Points on a hilly landscape, in no order, each with its height.
From any point a ball rolls to the lowest of the 5 points nearest to it. It stops when none of these is lower. Distance is the straight distance between rows; heights are no part of it.
Gimig (h 233): [78, 78, 84, 95, 108, 85, 110, 96]
luki (h 489): [112, 93, 101, 91, 109, 106, 101, 107]
Sazu (h 75): [108, 112, 82, 98, 96, 125, 90, 109]
Bovu (h 47): [97, 94, 67, 106, 112, 130, 83, 112]
golom (h 409): [131, 137, 122, 96, 96, 101, 94, 105]
foz (h 466): [113, 121, 127, 99, 86, 96, 109, 98]
Repug (h 298): [98, 119, 106, 94, 74, 87, 120, 98]
Segi (h 601): [109, 85, 121, 87, 116, 91, 112, 105]
fini (h 230): [109, 99, 89, 91, 108, 117, 88, 107]
lagam (h 511): [137, 136, 131, 100, 91, 101, 90, 106]
komuz (h 249): [94, 79, 85, 98, 124, 120, 88, 116]
bez (h 184): [80, 80, 72, 100, 108, 111, 96, 102]
limus (h 100): [115, 110, 129, 97, 97, 89, 113, 101]
lusu (h 165): [51, 68, 50, 108, 110, 99, 96, 92]
miru (h 543): [131, 111, 102, 91, 117, 135, 80, 124]
Luba (h 304): [65, 58, 81, 94, 123, 83, 114, 93]
Beva (h 226): [131, 136, 98, 99, 97, 115, 86, 112]
Pelen (h 431): [112, 90, 85, 97, 122, 125, 82, 116]
Gipo (h 108): [110, 96, 150, 98, 90, 80, 107, 93]
mopod (h 664): [139, 137, 152, 114, 78, 86, 92, 92]
rugig (h 107): [50, 70, 42, 111, 100, 101, 96, 92]
Belu (h 676): [124, 129, 160, 116, 73, 83, 105, 91]
kuga (h 232): [54, 56, 60, 103, 130, 97, 88, 84]
tad (h 210): [92, 85, 116, 91, 95, 77, 122, 95]
mape (h 147): [91, 103, 76, 97, 100, 107, 102, 107]
tok (h 659): [116, 86, 101, 92, 118, 112, 91, 109]
Dif (h 216): [66, 66, 61, 104, 131, 107, 80, 102]
mis (h 218): [72, 61, 60, 118, 128, 128, 70, 104]
vosan (h 720): [136, 118, 127, 88, 98, 105, 97, 105]
bek (h 151): [88, 110, 68, 100, 90, 113, 104, 103]
zarot (h 404): [123, 132, 126, 104, 72, 87, 107, 92]
motaf (h 340): [127, 121, 104, 92, 104, 119, 86, 108]
sirev (h 650): [129, 104, 104, 89, 111, 109, 97, 112]
sugat (h 61): [95, 100, 120, 99, 82, 76, 125, 89]
Zata (h 553): [104, 112, 143, 109, 69, 79, 113, 88]
Fuput (h 271): [68, 63, 77, 93, 119, 92, 108, 99]
mugo (h 138): [129, 117, 81, 99, 104, 144, 68, 118]
zir (h 487): [140, 153, 122, 107, 86, 97, 94, 103]
volog (h 235): [81, 73, 77, 92, 118, 106, 99, 99]
rifa (h 83): [106, 95, 133, 97, 92, 82, 113, 93]
Dipe (h 208): [72, 90, 66, 100, 99, 97, 110, 94]
Dudam (h 220): [105, 118, 90, 98, 88, 100, 110, 105]
vaso (h 120): [86, 71, 96, 88, 118, 90, 104, 102]
logi (h 224): [55, 81, 42, 118, 99, 119, 86, 105]
Kobu (h 188): [77, 90, 92, 91, 91, 85, 117, 97]
zuzi (h 234): [82, 100, 101, 103, 85, 83, 126, 88]
vos (h 337): [62, 85, 91, 99, 98, 65, 132, 79]
sibu (h 254): [133, 143, 92, 104, 89, 123, 86, 109]
suro (h 94): [113, 113, 67, 102, 106, 141, 75, 113]
timi (h 412): [103, 95, 111, 91, 94, 95, 116, 103]
luvo (h 57): [138, 117, 161, 99, 92, 95, 91, 102]
kulep (h 348): [100, 78, 132, 98, 104, 74, 119, 91]
nepe (h 64): [75, 84, 111, 102, 94, 76, 129, 91]
sepur (h 186): [130, 132, 88, 99, 99, 117, 82, 112]
kebu (h 328): [52, 45, 68, 110, 142, 102, 83, 79]
Lufov (h 804): [139, 128, 169, 113, 83, 83, 84, 91]
vovo (h 199): [51, 65, 55, 121, 127, 122, 79, 96]
fonuf (h 313): [114, 129, 107, 104, 80, 91, 114, 93]
sebi (h 317): [77, 66, 104, 86, 117, 79, 118, 92]
nuzu (h 278): [119, 137, 94, 98, 82, 110, 99, 109]
nurom (h 269): [83, 100, 124, 100, 72, 68, 126, 87]
nin (h 517): [124, 142, 146, 118, 62, 81, 98, 84]

Call two points neighbours if one is among the 5 nearest of the other. Go from one point of each pair to the other, from neighbour to neighbour, staying as low as possible. Name the highest point that can't be avoided.
sugat and vaso | Gimig
Sazu and sugat | Dipe
luvo and vaso | lagam

For each start below, name the point where the ball stops.
Dif | rugig
kuga | rugig
Gipo | sugat
vovo | rugig
limus | sugat
